Each row is a point on a landscape with many valleys, with its height.
From any point a ball takes the steepest step (drop divided by distance) to one of its 6 nearest points. It stops when none of these is lower. Distance is the straight distance between rows; heights are no part of it.
dibe: [ 82 157 141  91  85 115 148 131  60 106 127 132 103  88 103 111  99  36
 106  76 122 133]  (h 28.2)
vasad: [ 72 156 129  72  78 105 161 134  90 121 133 124  97  93 120 134  89  59
  99  64 114 129]  (h 25.4)
bef: [ 93  76  75  83 109 107  70  90 137 111 101  57 126  85 109  98 110 140
  89 110 107  75]  (h 14.0)
Tipo: [112  77  87  85  98  99  67  85 139 110 100  45 127 102 111 109 111 143
  91 110 113  66]  (h 5.3)
bibip: [102  50  66 111 111  84  76  79 150 141  79  27  86 101  97  54 103 161
 101 108  69  61]  (h 26.9)
pufa: [102  98  86  77  93 107  70 102 134 109  78  72 107 115 111 108 108 149
  91 108 120  90]  (h 45.2)
Bogu: [115  53  65 125 161 106  91  77 100  86  71  56  75  57  72  64  96  90
  97 118 109  63]  (h 27.4)
fata: [ 91  85  73  82 110 108  86  99 124 113  79  90 107  99 112  86 119 135
  95 110 112  96]  (h 42.5)
gafov: [ 95 135 101  99  84  77 115  80 113 104 122  95 105 127 111 114  84 100
  85 110 105  92]  (h 23.4)
vik: [ 68 160 119  80  76 130 149 139  56  99 127 141  94  87  96 129  92  31
 110  74 120 130]  (h 9.6)
meve: [ 95 130 107  97  68  69 107  82 130 102 134  94 104 125 107 124  83 105
  98  88  90  85]  (h 25.8)
zilu: [ 80 153 143  75  70 100 150 124  89 127 112 115  95 107 131 136  96  79
 105  76  94 116]  (h 28.3)
feg: [101  46  78  98 105  72  74  78 140 128 118  41 107  97 112  99 106 153
  89 103  85  63]  (h 17.9)
negu: [ 91 106  96  82  98  90 105 105 121  84 109 102 101 130 117  82  91 109
  80 108 118  88]  (h 31.6)
Vazat: [106  64  57 111 150 106  84  77  95 102  84  79  84  76  77  69 119 104
 101 115 107  94]  (h 22.3)
taf: [ 95 111  92 110  80  95 104 114  61  75  94 120  97  83  98  96 106  71
  75 121 125 124]  (h 28.8)
buzam: [ 96  54 125 108 155 152  86  78  44  67  73 143  84  78  72  73  71 103
  98 136  86 108]  (h 21.0)
Rek: [113  43  72 127 168 112  86  76  84  75  76 105  62  80  66  86 113  93
 104 113  98 108]  (h 34.5)
fezod: [100  84  92  77 109  95 104 107 109  89  92 117 102 116 115  68 114 102
  76 110 106  96]  (h 42.3)
Bifu: [126 133  93 108  48  82  87  92 142 107 113  76  86 136 102 117  82 120
 112  71  74  84]  (h 19.9)
dovus: [110  74 123 109  93 100 107 115  40  61 108 140  82  75 102 106 118  73
  86 116 101 151]  (h 34.8)
mudob: [ 68 148 141  64  69 111 152 140  85 122 137 125 106  98 124 144  88  58
  97  68 109 110]  (h 26.3)
Gora: [129 133  83 113  30  75  83 112 144 105 114  84 109 134 112 130  95 114
 133  48  83  76]  (h 29.6)
Nokov: [109 128 106 122  41  67  91 142 156 125 108 106 144 130 116 162  97  87
 129  51  86  82]  (h 52.9)
kima: [100  75  52 102 141 111  76  82 101 112  85  76  97  70  84  67 115 110
 101 106 112  86]  (h 19.4)
kud: [141 128  83 105  48 101  76 101 149 113 103  59 118 136 104 105 103 123
 134  56  89  63]  (h 17.8)
nek: [ 91 144 119 120  87  95 137 117  71 106  87 121 102 107 106 117 103  79
  89 105 125 142]  (h 43.4)
siz: [105  68 128 106 153 135  87  77  56  71  90 131  93  90  71  73  92  93
 106 133  85 113]  (h 20.6)
Von: [118  26  70 129 159 118  80  73  78  63  69  92  58  67  78  87  86 111
 110 120 100 104]  (h 46.5)
pek: [ 77 146 101 103  74  85 112  92  90 107 108 102 118  98  94 116  82  92
  92 118 126 108]  (h 32.6)
dar: [113  68  98  91 133 102  99  90  84  77  94 122 100 103  80  59 135  84
 108 110  93 110]  (h 33.4)
kegen: [ 96  53  69 104 137  85  82  78 128 137 106  44 100  83 105  62 101 141
  90 100  92  70]  (h 17.3)
Mopo: [100  75 103  95  99 113  94  94  47  66 104 115  86  83  82  70 111  72
  97 131  82 120]  (h 19.6)
zop: [101 137 115  96  52  76 103  95 132 107 121 100 121 112 113 142  84  98
 118  80  77  87]  (h 33.8)
noze: [107  75 113  93 108 124  84  99  43  75  98 128  74  79  79  72 109  77
 103 126  74 125]  (h 5.4)
Guf: [ 88 141 142  84  47 105 135 147 107 141 107 113  91 113 133 162  95  86
 101  75  81 105]  (h 29.7)
dokod: [ 92  90  92  89  89 102 107 114  87  70 106 111 108  98 102  77  99  73
  79 123 115  96]  (h 5.8)
rifug: [ 97 121 101  90  96  87 104 101 119  93 114  92  98 127 116  95  83 106
  76 111 117  85]  (h 24.5)
lizi: [ 99 124 112 118  84  89 123 122  65  83  91 131 102  95 104 108 104  77
  79 109 129 142]  (h 38.9)
Vep: [116  45  88 129 170 110  90  73  75  75  74 118  78  81  77  86 110  98
 112 111  98 109]  (h 33.2)
vufe: [101  77  91  79 116  98 102 107  90  74 104 119 108  98  98  51 121  81
  92 114 101 102]  (h 27.5)
Boza: [ 89  55  73  88 120  82  78  80 133 126 110  38 112  85 106  94  98 142
  90 105 105  66]  (h 15.9)
vud: [112  72 104  88 110 120  96  91  65  74 105 119  95  82  81  59 119  71
 100 118  86 103]  (h 23.0)
Memam: [100  84  99 101  74 101 101 116  56  69  97 121  95  81  90  95 108  71
  87 121 111 123]  (h 25.9)
gefam: [ 94  59  59 115 127  87  75  73 152 144  73  36  87  95  93  44  94 162
  98 117  76  58]  (h 32.3)
balid: [ 93 158 123  91  50  97 124 113 100 130  94 114 106  98 113 138  83  94
 117  83  94 121]  (h 30.1)
vope: [ 98  47  66 112 141  80  81  70 133 144  93  35  82 104 106  54  97 149
  91 110  91  63]  (h 22.6)
linap: [100  80  91  83 112 103  99 106 101  90  96 118 109 108 107  61 111  85
  81 104 111  96]  (h 31.1)
tofav: [111  61 113 101 143 121  90  79  72  74  91 123  90  89  67  66 119  82
 115 121  77 112]  (h 24.4)
lago: [105  96 150 118  99 101 117 118  51  54 105 139 100  80 108 110 118  63
  89 110 110 152]  (h 38.1)
rina: [ 89 155 118  95  48  84 114  97 108 119 104 105 124  95 111 134  83 101
 110  90  89 111]  (h 32.1)
Rig: [ 95 145 123  86  43  97 106 107 121 127  96 106 121  93 114 143  92  98
 114  89  87 108]  (h 33.1)
Nazu: [130 130  95 112  63  97  83  89 140 104 106  69  97 142 109 110 100 136
 126  72  88  75]  (h 13.9)
levav: [ 92  72  58  86 128 108  77  82 113 123 103  65 116  73  92  79 108 124
  88 106 106  84]  (h 16.9)
dev: [ 97  71 117 103 125 136  87  85  22  81  95 139  62  90  81  73  88  93
  97 123  70 136]  (h 17.6)
burev: [ 97  81  70  84 111 101  92 100 117 107  86  96 100 100 103  75 122 124
  93 102 114 106]  (h 47.4)
Beza: [101  99  93  81  99  96  82  98 128  97  83  84  96 128 111  92 105 130
  82 107 115  88]  (h 53.8)
zeve: [103 130 116 111  37  77 101 134 148 123 108 113 150 119 115 159  97  77
 133  62  83  68]  (h 43.8)
Tor: [117 121  96 114  40  63  95 118 150 110 119  98 126 125 119 152  98  98
 124  54  81  77]  (h 65.0)
Ratu: [ 76 157 127  85  67 120 141 138  47  84 129 150  87  83  85 133 106  32
 108  63 112 144]  (h 24.1)
gef: [ 78 159 129  88  78  90 150 121  86 136 109 124 101 114 119 124  88  81
 107  78 105 129]  (h 29.1)
deti: [ 93  54 113 107 176 149  91  75  58  57  73 148  96  61  77  72  68 118
 101 137  88 110]  (h 29.8)
fimok: [ 72 157 121  94  64  92 137 116  87 127  94 123  97 104 114 126  88  87
 105  89 105 135]  (h 31.3)
Gemip: [104  34 110 114 176 124  85  68  71  61  71 130  84  73  86  91  80 114
 104 117  91 111]  (h 33.9)
Tela: [108  27  97 120 190 118  93  66  73  45  76 121  79  64  84  84  73 119
  93 120  94 118]  (h 41.5)
zumer: [111 115  97  91  88 108  72  91 146 102  84  73 105 126 106 107 111 145
  89 103 112  81]  (h 43.1)
ded: [ 92  63  61 108 145  96  89  71 117 130 101  46  99  77  98  62  96 120
  86 109 105  71]  (h 18.6)
vum: [ 86 147 100  98  81  87 103  83 102 103 115  94 122 108 108 122  73  92
  91 117 105  98]  (h 25.5)
falo: [100  70 112 105  92 107 100  96  26  69 116 132  79  76  96  93 114  82
  92 115  88 154]  (h 32.7)
zul: [103  96 113 113  85  86 113 123  48  66  99 135  90  85 102 104 112  69
  78 121 113 147]  (h 32.8)
zib: [ 65 161 135  65  66 114 155 137  81 110 136 123  98  96 121 141  86  48
 106  71 112 118]  (h 24.3)
dedet: [ 90  92  91  82 107  92 107 104 106  85 109 111 107 118 116  72 106  94
  81 109 113  97]  (h 30.3)
sura: [112  72  62  95 144 106  91  85 100 102  78 105  91  85  95  63 136 108
 100 100 105 107]  (h 31.4)
poro: [ 97 149 134 102  28 103 112 149 121 132  93 113 109 112 114 162  97  93
 122  74  80  95]  (h 27.7)
per: [111 123  99 100  82 100  83  95 135 106 105  79  91 143 115 102  96 142
 101  94 100  81]  (h 24.2)
nif: [ 99  37 112 114 189 133  85  74  67  53  78 137  90  65  86  87  75 107
  97 124  93 109]  (h 34.1)
mup: [ 79 163 103  99  58  92 115  89 101 116  98 107 118  94 104 133  80 100
 103  98 100 115]  (h 31.8)
Ruko: [100  74 116 106 141 142  86  88  33  75  95 135  72  92  72  73  86  91
 103 132  77 115]  (h 18.1)
lem: [107  22  85 129 176 119  83  77  75  60  67 108  61  66  82  92  86 116
  99 112  92 110]  (h 44.6)
nared: [ 87 146 143  81  51  97 142 135 100 140 101 117  95 106 125 147  95  89
 106  74  92 122]  (h 29.0)
Gokol: [ 98  47  68  99 122  79  86  79 137 132 113  40 104  95 109  70  98 149
  86 105  83  63]  (h 17.7)
piz: [116 120  98 105  77 107  73  87 140 112  94  52 106 133  93 115 106 142
 109  97  99  74]  (h 27.8)
givod: [101  52  67 119 159  89 103  73 114 118  89  47  97  76  91  44  93 105
  91 112 108  53]  (h 22.0)
tepo: [102  80 105  98  79 106  88 113  39  70 102 121  82  75  88  78 116  71
  96 118  97 134]  (h 24.6)
das: [ 83 124  96  99  76  93 104 110  91  84 107 107 108 103  95 103  87  81
  76 122 127 103]  (h 28.7)
bobok: [ 98  53  63 120 144  83  80  70 139 142  75  37  81  99  94  43  91 145
  96 116  84  61]  (h 32.9)
bini: [ 84 160 133  93  89 126 139 130  45  82 123 141  87  86  86 121 101  32
 101  74 120 138]  (h 25.1)
lav: [ 84 142  96 114  78  93 119 116  84 102  97 116 105 102 108 110  94  89
  84 117 123 129]  (h 46.7)
lovep: [121  96  98  93  96 101  65  87 151 111  96  56 125 111 101 117 113 147
 100 107 104  62]  (h 26.5)
Rero: [101 134 154 117 102  98 130 125  57  69 104 134 106  95 101 108 110  51
  98 101 125 143]  (h 39.1)
Taman: [110  68  80 103 152 103  98  78  82  91  87 121  92  98  86  63 136  93
 104 103  93 107]  (h 39.5)
fem: [105  70 123  97 128 133  82  78  48  78 101 129  79  91  77  66 101  79
 109 124  77 115]  (h 17.5)
lur: [ 96  77  59  87 130 102  86  94 106 113  80  93 103  86  95  65 126 119
  97  99 112 107]  (h 30.6)
logis: [107 148 134 100  24  98  99 136 134 132  99 112 139 112 111 164  97  80
 126  76  79  79]  (h 15.1)
podo: [ 85 124 101  95  87  87 103 105 102  93 118 101 110 111 100  99  81  92
  80 119 116  90]  (h 13.8)
Beg: [115  55  84 116 163 104  87  72  86  78  78 118  81  88  66  79 126 101
 109 111  91 112]  (h 33.0)
zel: [ 67 163 133  73  70 125 146 131  76 110 132 135  99  85 111 134  84  48
 105  74 117 120]  (h 7.8)
pani: [ 84 159 138 101 100 103 146 123  64 103 113 132 109  98  98 105 104  50
  99  81 124 133]  (h 33.3)
tif: [ 81 151 105 105  74  91 116 103  82 104 104 110 111 102  95 112  84  90
  91 116 122 122]  (h 41.0)
vetum: [111  69  85  86 134  99  96  95  86  89  96 115 100 102  91  53 130  91
 107 100  98 105]  (h 37.8)
lek: [135  94  99 112  87  87  67  87 157 105  96  41 137 132 100 122 108 143
 111  82 103  62]  (h 32.2)
sev: [112 116  83 123  33  56  86 146 163 124 116  98 125 139 118 155  96  92
 136  56  91  76]  (h 67.4)
Vabu: [134 124 103 110  78 103  76  90 149 104  96  55 121 133 102 111 113 139
 116  87 100  60]  (h 22.2)
bon: [123 131  95 107  48  71  98 100 141 107 129  87 106 131 112 130  87 115
 115  64  82  83]  (h 30.4)
Vasef: [ 95  84  85  82 117  99  99 108 117  99  87  98 102 116 110  72 115 121
  81 100 116  97]  (h 53.3)
Rigin: [109 128 103 127  47  63  89 158 153 142 118 109 151 152 115 166  94  73
 142  63  94  72]  (h 54.1)
zud: [112  63  61 122 152 114  79  82  94  98  75  61  78  66  78  59 103  99
 102 113 105  76]  (h 23.8)
nifos: [ 99 121 101  95  91  83  99  98 126 101 110  94  93 144 109  97  88 122
  85 102 108  87]  (h 29.9)
Bomu: [ 94 113  97  92  89 100  89  97 131 100 100  87  90 135 109 104  97 141
  91 103 110  90]  (h 37.5)
Let: [113  46 114 109 173 122  82  77  73  71  88 120  88  91  74  76 114  94
 116 121  84 104]  (h 25.7)
gatu: [122 131  97 102  52  65 105  93 142  96 130  94 108 127 113 130  81 109
 111  73  81  85]  (h 28.5)
lebem: [124  64  83 107  98  78  76  85 146 120 107  41 119 114 106 118 105 162
  91  99  89  53]  (h 31.5)
metut: [120  67  59 120 157 107  87  73  90  94  73  90  81  74  74  80 119 105
 103 104 109  95]  (h 26.0)
Dizu: [ 72 144 146  70  58 101 150 140  98 129 126 120  96 106 132 156  84  69
  98  69 100 113]  (h 28.6)

For each start below, name the point where the ball stops.
burev => Tipo
Rek => Tipo
Von => Tipo
Vazat => Tipo
Tela => noze
lem => noze
Vep => noze
balid => zel
nek => zel

Call two points neighbours if one is among the 6 nearest of the other. Go from one point of each pair to the other, from neighbour to neighbour, staying as low as possible. Name the highest point that can't be avoided.
zel and Nazu => mup
Tipo and noze => das
Tipo and Nazu => lovep
zel and logis => nared
dokod and noze => Memam
